Each scene shows the same named points in several views. A view is turned or mirrored, and shifted as a whole, has a little noise and may leave points out.

Scene 1
View 1
Fes: 2 -15 2 -1 7 21 -2 -7 -20 -2 1 14 -2 9 10 7 5 -5 5 6 -24 15 13 -10 2 -13 10 -13 -2 3 -13 -6 23 -3 6 -17 15 11 1 -21 11 -13 -6 -1 20 19 -15 -15 1 -3 -2 -18 -3 4 11 26 -14 -7 5
nube: 12 4 -1 4 8 15 9 -27 -32 -5 -10 8 -7 18 19 3 12 -7 1 5 0 8 3 5 6 -11 8 -15 -10 -7 3 3 12 -12 7 -35 -5 24 -11 -7 -2 1 10 5 18 27 -16 8 -15 -4 -12 3 4 -12 9 21 14 -14 17
Dese: 5 -3 -5 1 -8 32 3 -26 -30 -10 -1 7 -2 12 13 7 -4 -4 0 10 -8 13 -5 1 -5 -17 9 -24 -10 -7 1 -11 7 -3 9 -19 7 14 -3 -14 1 2 1 2 16 27 -12 10 5 -2 1 -23 3 7 8 28 -18 -5 27
Nipi: 14 3 3 -13 10 4 11 -14 -36 -2 -11 -1 -11 18 18 3 13 -10 8 8 -10 13 2 -2 11 -5 12 -7 10 -8 0 -1 24 -10 2 -39 0 26 1 -12 -4 -24 -8 11 12 15 -10 5 -15 -17 -19 -11 17 -10 14 9 24 -18 8
bet: 18 -2 1 10 2 35 7 -21 -32 -11 -10 5 3 14 26 10 7 -8 -12 10 12 9 2 9 1 -18 1 -27 -11 -7 4 -6 16 -6 5 -25 2 23 -13 -8 -15 4 9 -5 20 33 -20 12 -5 4 -4 -11 4 0 9 32 -3 -8 34
taka: 17 -23 13 -2 16 21 1 22 -27 -3 -4 5 -1 6 30 13 12 -11 -5 10 -11 15 19 2 16 -9 1 -9 12 -2 -11 -5 48 1 -5 -19 17 21 1 -16 -10 -39 -18 -8 23 22 -21 -13 -15 -4 -8 -23 5 2 15 25 6 -11 10
siki: -1 -16 1 -8 0 24 -3 0 -21 -2 10 7 -3 9 5 8 -4 -2 10 11 -34 19 5 -11 1 -15 13 -14 2 0 -12 -15 24 2 6 -9 21 6 10 -24 10 -23 -19 4 14 16 -9 -13 9 -7 4 -38 -2 12 11 24 -24 -6 9
num: -3 -16 -9 11 -9 50 -7 -23 -16 -8 8 16 7 8 11 10 -10 -2 -1 9 -14 17 0 -2 -11 -30 5 -31 -23 2 -8 -17 7 1 14 2 18 0 -5 -19 10 14 6 -7 21 29 -16 -8 21 10 17 -28 -13 20 5 42 -47 5 29
Tisug: 19 -1 4 -13 7 9 9 -2 -36 -3 -6 -1 -8 16 19 6 8 -9 5 9 -11 15 2 2 10 -4 11 -7 12 -11 -2 -3 28 -6 0 -34 7 27 3 -13 -8 -32 -13 10 12 14 -9 6 -14 -15 -18 -19 15 -8 13 13 19 -16 11
Gad: 1 -12 -1 -3 5 15 0 -12 -23 -2 0 13 -3 8 8 2 7 -4 7 6 -24 15 8 -10 6 -10 12 -10 -3 0 -10 -3 20 -6 7 -22 10 12 1 -20 14 -12 -8 4 17 19 -14 -11 -2 -6 -3 -11 0 -1 13 21 -8 -9 6
Tugi: 15 12 -2 -7 1 15 10 -29 -38 -8 -9 -4 -9 20 13 4 7 -10 2 11 -2 10 -9 6 4 -8 13 -17 1 -13 8 -4 9 -10 7 -39 -3 28 -3 -10 -8 -11 -1 14 12 20 -8 20 -7 -14 -16 -15 18 -9 12 13 15 -16 23
neren: 37 5 10 -8 -4 38 15 1 -46 -15 -9 -18 1 22 38 13 -2 -13 -12 14 21 11 -12 21 -1 -12 -3 -24 17 -22 13 -15 32 5 -3 -32 11 35 -4 -1 -43 -35 -11 5 10 22 -12 32 -8 -14 -16 -47 27 3 8 20 18 -14 45
begug: 11 6 -3 -4 -4 22 5 -33 -32 -8 -5 2 -6 17 13 5 1 -6 4 10 -5 13 -7 2 -4 -13 12 -22 -8 -11 5 -8 5 -7 11 -29 1 19 -4 -9 -3 -1 2 9 12 23 -10 14 1 -9 -9 -15 9 -3 8 19 0 -11 25
dadeb: 16 -11 5 0 14 16 6 -3 -30 -3 -9 6 -5 13 25 8 12 -9 -2 7 -7 13 14 2 12 -9 6 -12 2 -4 -8 -1 31 -6 0 -29 7 22 -6 -12 -6 -17 -4 -2 22 25 -19 -3 -16 -6 -9 -9 5 -5 12 23 9 -14 12
Luzi: -2 -4 -8 5 -5 35 -2 -32 -21 -7 0 14 2 10 8 3 -3 -1 3 8 -11 14 -2 -4 -7 -22 10 -26 -18 0 -1 -10 2 -7 14 -14 7 7 -7 -17 13 16 7 2 17 28 -14 -1 11 5 8 -13 -6 7 7 31 -25 -3 23
sisof: 12 -11 4 -8 -1 29 2 3 -27 -6 3 1 2 10 19 10 -3 -6 2 10 -17 18 2 -1 2 -15 6 -16 6 -7 -7 -14 29 2 4 -14 21 15 4 -17 -4 -26 -17 1 14 16 -10 -2 5 -8 -1 -40 8 10 8 24 -13 -7 20
Gan: 8 -19 9 -11 15 7 1 14 -23 4 -4 7 -9 10 15 8 14 -9 6 6 -27 14 17 -8 16 -4 10 -1 11 -4 -15 -2 38 -4 -2 -25 14 21 6 -20 3 -38 -17 2 20 14 -15 -18 -15 -11 -12 -18 6 -5 15 17 9 -12 -5
guf: 11 -8 3 -10 1 27 3 -3 -31 -5 0 0 -2 10 16 10 1 -7 3 10 -14 17 -2 -3 3 -11 9 -14 5 -7 -3 -12 24 1 4 -19 16 16 6 -17 -4 -24 -14 4 13 16 -9 3 1 -9 -5 -35 9 7 10 23 -7 -9 18
zugum: -12 2 -10 -6 0 6 0 -43 -22 1 2 16 -9 12 -10 -7 3 1 20 6 -33 14 -1 -17 -3 -11 23 -11 -13 1 -6 -4 -8 -15 15 -28 -1 6 2 -23 32 12 5 14 12 16 -6 -8 8 -6 -3 -3 -4 -4 8 16 -12 -8 1
Sopok: 5 5 -8 10 -11 40 4 -40 -28 -11 -3 7 2 15 14 6 -3 -4 -1 9 3 10 -10 4 -10 -23 6 -32 -16 -7 6 -13 -3 -6 15 -19 3 11 -9 -10 1 19 13 4 15 30 -12 14 9 3 3 -16 -1 6 4 29 -18 -5 35
feno: 14 -14 4 -2 7 27 3 -3 -27 -5 -4 6 0 12 24 12 7 -8 -3 8 -9 14 9 1 8 -11 2 -16 0 -5 -6 -6 28 -3 3 -21 12 18 -3 -15 -7 -16 -4 -1 21 26 -16 -5 -7 -2 -6 -19 5 2 12 26 -2 -8 18
View 2
num: 9 -1 27 -6 56 14 -12 5 -4 -38 -14 -5 0 -43 -7 -1 1 14 -10 -15 -16 15 22 -17 19 4 -49 20 -14 -2 8 -13 -13 0 -12 5 -5 15 18 -8 12 -7 12 33 -13 -5 -5 -12 -15 -13 1 -1 -5 -4 12 -7 15 -11 -20
Sopok: 13 4 6 -15 50 -4 -18 0 8 -9 -20 2 9 -25 -11 5 4 6 -6 -16 -22 15 -2 -8 5 3 -30 1 -11 -6 9 -9 -6 -16 -22 3 -14 15 12 -5 -2 1 12 17 1 -9 0 -15 -3 -1 -3 4 -2 -18 8 -12 21 1 -21
neren: 0 16 6 2 3 -11 -22 -21 3 13 -4 -6 38 2 -36 -4 -31 -9 -1 13 -39 19 -28 0 -43 25 -36 5 -2 17 15 -8 -4 -42 -2 -5 13 16 -2 23 -28 13 -7 4 10 4 -5 -36 31 -11 8 -8 12 -18 19 -7 1 7 -16
nube: 7 6 9 -4 10 -19 -5 -2 20 17 -6 4 11 7 -14 13 9 -7 0 -17 -24 9 6 -2 3 1 -33 -14 -1 -8 8 -4 6 -19 -23 5 -16 16 11 16 5 13 0 2 11 -8 -16 -10 16 1 -6 16 8 -22 0 -5 27 4 -17
Gan: -9 5 37 19 -16 -7 5 -7 11 3 13 -13 8 13 -19 7 -4 -3 -2 -9 -13 4 24 -4 -2 9 -58 7 7 0 5 -7 4 -9 -5 11 12 18 1 35 15 17 -9 11 9 1 -33 -10 20 -18 -2 10 16 -12 8 11 13 -13 -5
begug: 9 9 11 -6 27 -13 -12 -6 14 4 -11 -2 11 -3 -19 9 -1 2 -4 -13 -15 8 -8 0 1 5 -30 -9 1 -8 2 -3 -4 -22 -22 3 -9 15 6 10 3 12 10 7 10 -2 -3 -13 6 -5 -7 1 5 -21 9 -10 18 -4 -11
Gad: -4 5 30 9 12 -5 1 0 13 -6 1 -8 0 -1 -15 13 3 3 -4 -19 -4 2 21 -6 13 3 -48 0 4 -8 0 -3 -3 -6 -12 12 0 13 6 21 18 11 5 13 6 -3 -20 -4 6 -15 -6 10 9 -13 9 3 19 -13 -9
feno: -1 7 25 7 8 -6 -3 -6 8 -1 4 -8 11 -3 -18 4 -6 -3 -3 -5 -21 12 16 -8 -4 10 -50 10 -1 1 9 -10 -1 -15 -7 7 5 18 6 21 6 12 -3 13 4 -2 -22 -14 17 -13 0 6 9 -11 8 2 13 -3 -14
zugum: 8 4 24 -2 37 -11 2 8 22 -8 -10 -4 -9 -4 -10 21 14 13 -6 -34 8 -5 13 -2 31 -10 -32 -16 4 -24 -9 3 -4 -6 -25 16 -16 12 8 13 26 11 22 10 14 -4 -9 7 -13 -8 -18 9 2 -22 10 -4 27 -20 -3
Fes: -2 2 33 9 16 0 1 1 7 -13 3 -9 0 -6 -14 7 1 4 -6 -14 -7 5 26 -8 13 4 -54 8 0 -6 1 -8 -2 -5 -8 11 4 16 7 20 18 8 2 19 3 -2 -26 -7 4 -18 -5 8 7 -11 11 6 16 -15 -10
Tisug: -3 11 22 10 -9 -15 -1 -10 18 14 5 -11 14 18 -28 10 -11 -6 -1 -7 -15 3 -3 2 -12 11 -39 -7 10 -4 0 -1 3 -23 -10 8 5 16 -1 33 3 21 1 4 18 3 -19 -12 21 -15 -4 6 15 -20 13 4 15 -9 0
taka: -9 7 32 17 -18 -10 1 -8 10 8 13 -8 14 14 -20 6 -8 -8 -2 -4 -20 8 24 -5 -10 11 -57 9 1 3 10 -11 7 -13 -2 7 11 20 4 34 9 16 -14 11 7 -3 -34 -15 27 -20 2 11 17 -11 6 9 15 -3 -10
Tugi: 4 11 7 -3 11 -18 -8 -9 18 16 -8 -1 17 10 -25 12 -7 -3 0 -14 -19 6 -15 1 -10 7 -25 -17 4 -6 2 0 0 -29 -21 4 -7 12 3 17 -4 17 8 -2 18 -2 -4 -15 14 -4 -5 5 7 -28 10 -7 19 -2 -8
sisof: -1 6 30 12 22 7 -6 -4 -2 -22 1 -15 9 -13 -19 2 -16 7 -7 -5 -9 10 8 -7 -4 15 -52 16 -1 3 3 -9 -11 -12 -1 7 15 17 2 18 5 5 4 25 2 4 -13 -15 5 -23 1 -8 6 -9 21 2 6 -15 -5
guf: -4 9 29 9 14 0 -6 -7 5 -9 1 -14 14 -3 -25 5 -14 4 -5 -6 -13 7 2 -5 -7 12 -46 6 2 0 0 -5 -4 -16 -5 5 10 13 1 24 1 13 2 16 8 3 -12 -15 8 -21 -1 -3 8 -15 17 2 7 -12 -6
dadeb: -2 7 21 9 -6 -15 -1 -6 16 9 7 -6 10 12 -18 6 2 -8 -2 -8 -24 7 17 -4 -2 8 -48 2 1 -2 11 -8 7 -15 -11 6 -1 18 5 25 6 16 -8 7 9 -5 -26 -12 23 -11 -1 15 14 -16 2 5 20 -2 -13
siki: -7 3 40 15 20 6 0 -2 1 -24 3 -19 0 -10 -20 9 -9 13 -10 -12 3 3 19 -10 9 7 -57 10 4 -3 -5 -4 -11 -5 -1 13 14 14 3 23 16 9 6 23 4 3 -15 -8 -3 -26 -5 -3 5 -9 21 7 7 -25 0
View 3
siki: -9 15 2 -9 -2 -18 -5 -1 -9 -17 -8 11 -3 -18 12 3 -6 -5 -5 -9 20 10 20 -1 19 4 5 5 -10 -15 -11 -6 15 7 7 -23 25 -4 12 24 -8 -6 0 -27 11 -11 -4 -5 14 1 -16 9 9 18 26 -3 2 -24 -15
Fes: -3 13 -1 0 -6 -14 -1 -1 -9 -13 -9 8 -2 -13 7 -2 -7 -4 3 -19 14 4 18 3 18 7 6 7 -17 -20 -14 5 11 13 6 -24 21 -11 8 18 -13 -7 0 -6 8 -15 -3 -19 9 2 -7 12 4 9 30 -5 2 -22 -7
Sopok: -1 7 3 24 -11 -19 14 1 -4 -25 20 -16 13 4 19 -21 9 20 -2 -33 -16 -6 1 -10 28 3 -6 7 0 -9 -12 0 3 14 -17 -15 16 -6 16 19 -23 2 -9 -15 2 -30 12 -30 -12 13 -3 5 -2 1 25 -15 24 -18 -6
bet: 6 17 -6 21 -9 -3 25 1 1 -21 15 -8 6 3 10 -20 3 0 18 -24 -18 -12 1 -3 19 -4 3 5 -11 -10 -12 -4 7 21 -3 -5 0 -8 4 12 -21 4 -3 1 5 -39 -3 -29 -16 10 9 8 3 0 35 -16 14 -19 -6
Dese: -3 11 -1 15 -6 -15 10 4 -3 -22 12 -8 8 -5 11 -12 4 10 -1 -22 -8 -5 8 -4 25 2 -3 6 -4 -11 -13 -2 8 13 -7 -15 12 -8 12 22 -16 0 -5 -14 5 -27 4 -21 -6 6 -6 5 5 8 27 -9 12 -21 -10
Gad: -3 5 -2 3 -8 -18 -6 -2 -7 -12 1 -2 4 -7 2 -2 -4 7 1 -22 9 -3 19 1 21 9 4 9 -16 -17 -13 7 10 11 -4 -24 23 -12 11 19 -11 -11 2 -4 5 -19 3 -24 7 1 -10 6 1 6 23 -6 2 -24 -6
num: -15 21 15 16 -6 -17 8 3 -14 -30 -10 4 -1 -5 31 -17 8 14 -9 -44 10 11 6 -13 28 7 -7 9 1 -16 -11 7 4 15 -15 -31 28 -10 17 28 -31 3 -6 -31 19 -21 16 -21 4 18 -7 11 3 18 24 -12 43 -19 -5
begug: 3 3 -8 14 -11 -21 8 -1 2 -16 27 -17 18 1 3 -11 2 13 4 -13 -13 -16 9 -5 22 0 -1 6 -7 -7 -12 -6 8 10 -4 -11 9 -5 12 15 -6 -2 -4 -3 -2 -28 3 -26 -12 4 -6 0 3 -1 25 -10 2 -19 -10
sisof: -2 21 -3 -3 -3 -13 8 -3 -4 -21 3 6 -4 -15 11 -4 -3 -9 5 -2 8 2 16 -1 19 -1 2 2 -8 -8 -13 -17 16 10 10 -12 12 0 11 20 -8 -2 -3 -23 8 -18 -8 0 1 3 -7 8 14 15 32 -5 0 -23 -16
Luzi: -7 8 5 15 -9 -18 2 2 -11 -22 4 -8 9 1 17 -13 2 18 -6 -34 1 2 10 -8 27 6 -4 9 -5 -16 -14 9 5 13 -16 -24 25 -12 13 22 -21 -3 -4 -13 7 -23 11 -31 -1 11 -8 10 -1 6 23 -9 25 -22 -5
Tisug: 11 8 -16 -2 -6 -12 5 -2 7 -8 20 -5 6 -10 -12 0 -9 -9 15 8 -5 -16 19 6 13 -3 9 5 -19 -8 -12 -15 16 12 14 -5 3 -2 7 9 5 -8 1 7 -6 -26 -13 -13 -3 -7 -6 0 9 -1 30 -3 -26 -24 -16
feno: 3 20 -9 5 -4 -6 13 -2 -2 -16 2 4 -3 -8 6 -6 -5 -11 14 -11 0 -7 13 2 16 0 5 2 -16 -12 -12 -7 15 16 10 -10 7 -6 5 14 -12 -1 -2 -3 8 -27 -9 -17 -1 1 2 10 7 6 35 -11 0 -20 -9
neren: 11 30 -16 10 -5 -6 36 2 14 -27 45 -9 6 -8 6 -20 7 -14 23 15 -31 -19 2 -1 15 -17 1 -8 1 5 -7 -45 16 15 15 14 -18 13 11 8 -4 8 -9 -14 -3 -40 -18 4 -25 0 4 -1 22 5 43 -12 -11 -13 -24
Nipi: 12 -1 -19 1 -11 -14 5 -4 7 -4 22 -12 10 -6 -17 -2 -9 -2 18 4 -9 -24 19 6 14 0 11 5 -21 -11 -13 -11 13 12 12 -5 4 -4 7 8 5 -10 4 15 -6 -27 -11 -20 -5 -7 -3 -1 4 -8 28 -4 -29 -22 -14
nube: 13 -4 -16 14 -14 -8 8 -1 1 -6 17 -14 19 7 -11 -9 -6 8 18 -22 -12 -21 12 7 15 3 6 9 -24 -18 -14 8 5 21 -2 -11 5 -14 4 6 -7 -7 1 29 -6 -33 -1 -42 -7 -1 6 3 -8 -15 26 -12 -11 -22 -1
dadeb: 9 12 -15 2 -8 -4 12 -2 1 -10 4 2 0 -9 -5 -3 -9 -10 22 -10 -2 -12 15 6 12 -1 11 4 -21 -16 -14 -4 13 18 13 -10 3 -10 2 7 -9 -5 1 13 4 -28 -9 -22 -3 0 5 7 3 -1 33 -11 -11 -22 -7
View 4
guf: -26 3 12 -5 -3 12 -8 4 0 0 10 -11 3 -17 13 -5 10 -1 9 -3 5 -17 6 -13 13 -26 8 12 10 14 -1 -3 14 -38 11 -17 11 6 -8 -1 10 10 31 1 -1 -2 -4 12 -1 10 7 4 -6 -4 5 -3 -12 -6 5
siki: -27 3 13 -21 -18 13 -5 11 0 -5 19 -12 -2 -20 13 -1 10 -1 2 0 5 -23 17 -6 5 -29 7 31 7 15 1 -3 15 -41 0 -19 -7 1 3 -5 5 13 25 -1 7 -5 -2 13 -12 5 -14 14 -2 -6 0 -10 -18 -4 5
nube: -9 20 8 22 7 -2 -11 23 0 13 -14 -8 -3 -9 -2 -6 -4 -7 16 4 -28 -7 -6 -16 15 -12 10 -14 11 9 -6 -11 -2 -22 8 -5 7 8 4 -13 -12 12 30 -5 14 -9 3 -4 -5 14 21 4 -15 8 9 0 6 -17 4
bet: -16 25 5 12 12 -3 -8 14 0 16 -10 -11 0 -11 5 -17 4 3 13 -13 -19 -24 -9 -24 27 -20 8 -5 18 16 -10 3 -5 -25 4 -16 16 15 -15 -8 -4 -6 19 -3 10 -6 -7 -1 -11 8 26 -5 -13 1 13 -3 7 -17 14
zugum: -14 19 10 -1 -17 11 -3 38 1 -7 -3 6 -12 -8 2 10 -6 -12 6 21 -18 -12 12 -7 -6 -12 19 13 9 2 8 -19 3 -29 2 2 -15 -7 12 -29 -20 20 18 5 29 -15 18 13 -17 6 -10 28 -10 12 7 -16 -2 -27 12
Gad: -15 10 11 -2 -12 7 -13 24 3 3 5 -12 -5 -18 5 1 3 -7 5 4 -13 -14 12 -3 8 -21 4 11 3 9 -3 -10 9 -32 -1 -14 -10 4 10 -10 -7 16 26 -6 12 -10 2 3 -10 8 -3 11 -4 -1 3 -5 -6 -9 4
Sopok: -23 31 4 1 3 6 2 24 -4 10 -11 -1 -4 -6 12 -9 1 5 10 1 -19 -34 -11 -26 13 -17 20 5 23 13 0 -4 -9 -26 -1 -3 10 3 -20 -22 -9 -11 3 9 18 -11 2 11 -21 1 15 9 -12 7 19 -16 5 -34 25
neren: -35 7 7 16 31 4 -11 -16 -5 12 1 -11 15 -11 17 -14 16 6 23 -10 6 -11 -14 -26 28 -28 9 -16 26 19 -9 -1 8 -31 30 -18 47 13 -31 13 23 2 42 7 -18 8 -13 11 12 19 43 -11 -20 -4 11 8 -7 -7 7
Tugi: -19 15 7 22 14 2 -7 13 -4 6 -9 -1 0 -4 9 1 2 -7 21 11 -13 -2 -7 -16 14 -18 16 -15 16 10 -2 -17 4 -25 22 -3 21 3 -7 -8 -2 17 34 8 6 -2 4 7 3 18 23 11 -18 10 9 2 -4 -21 5
taka: -12 0 16 3 -2 -2 -18 0 8 10 9 -27 2 -28 2 -10 12 -2 8 -15 -2 -8 13 -3 24 -26 -14 8 -1 18 -14 2 17 -37 4 -29 3 19 4 9 10 17 42 -16 -5 0 -18 -9 4 18 7 -9 -5 -14 -5 6 -10 14 -10
num: -27 25 6 -25 -16 13 4 25 -1 7 3 -9 -7 -13 14 -15 5 11 -2 -13 -10 -54 4 -19 13 -26 14 37 18 15 4 11 -7 -35 -16 -17 -8 4 -17 -18 -5 -17 -7 2 22 -15 -3 11 -34 -8 -8 10 -3 -4 13 -24 -2 -25 28
Luzi: -23 24 7 -8 -8 8 0 29 -1 8 -4 -5 -8 -11 10 -8 -1 2 6 -1 -14 -35 0 -20 9 -21 16 17 17 10 2 -1 -7 -29 -7 -8 -5 4 -9 -19 -12 -4 6 3 23 -13 4 10 -27 -1 0 12 -7 4 12 -17 2 -27 22
begug: -23 19 4 11 8 6 -5 18 -2 4 -9 0 -1 -6 10 -3 1 -2 15 8 -13 -14 -6 -18 10 -20 18 -3 18 9 1 -12 2 -26 11 -6 15 4 -9 -12 -5 7 25 9 9 -6 4 11 -7 11 17 12 -15 6 12 -6 -1 -23 13
Tisug: -18 0 10 15 7 4 -15 7 1 1 3 -12 4 -14 5 1 5 -8 17 6 -4 5 4 -8 15 -20 6 -8 9 10 -6 -14 17 -30 20 -13 17 7 4 1 7 26 46 -3 -2 0 0 5 9 19 14 5 -14 4 2 6 -11 -4 -5
Dese: -26 20 6 -1 0 7 -2 16 -4 6 -3 -4 -2 -9 12 -10 4 1 10 -2 -10 -25 -5 -20 12 -22 14 12 18 12 0 -4 -1 -29 2 -11 7 4 -14 -13 -3 -1 14 5 13 -7 0 11 -14 4 12 10 -8 1 12 -12 -1 -22 16
dadeb: -14 9 12 13 0 -2 -15 12 6 10 -3 -16 0 -19 2 -7 4 -4 13 -5 -15 -6 5 -6 20 -21 1 -6 5 11 -10 -4 10 -29 6 -17 6 13 5 -3 -3 16 36 -11 5 -5 -6 -8 1 16 12 -2 -11 -2 2 2 -3 -2 -2
Gan: -11 -2 14 4 -9 1 -19 7 5 5 9 -22 -1 -24 0 -3 8 -4 4 -5 -5 -3 15 -2 17 -22 -6 5 -2 13 -10 -6 16 -34 5 -21 -4 11 15 2 2 22 42 -16 0 -3 -8 -6 2 15 1 -1 -5 -8 -5 3 -12 9 -9
Nipi: -15 5 11 21 9 0 -16 12 1 4 -5 -8 1 -11 3 4 3 -12 18 11 -12 9 2 -7 12 -18 7 -13 7 8 -6 -19 13 -25 20 -8 14 6 7 -3 -2 30 46 -4 1 -1 2 2 11 20 16 7 -16 5 2 8 -6 -7 -3

Which points are out of place in each view (at most two, in the order of its rows)? Write - if all are in place.
view 1 -> Gan
view 2 -> taka, sisof
view 3 -> Gad, nube
view 4 -> -
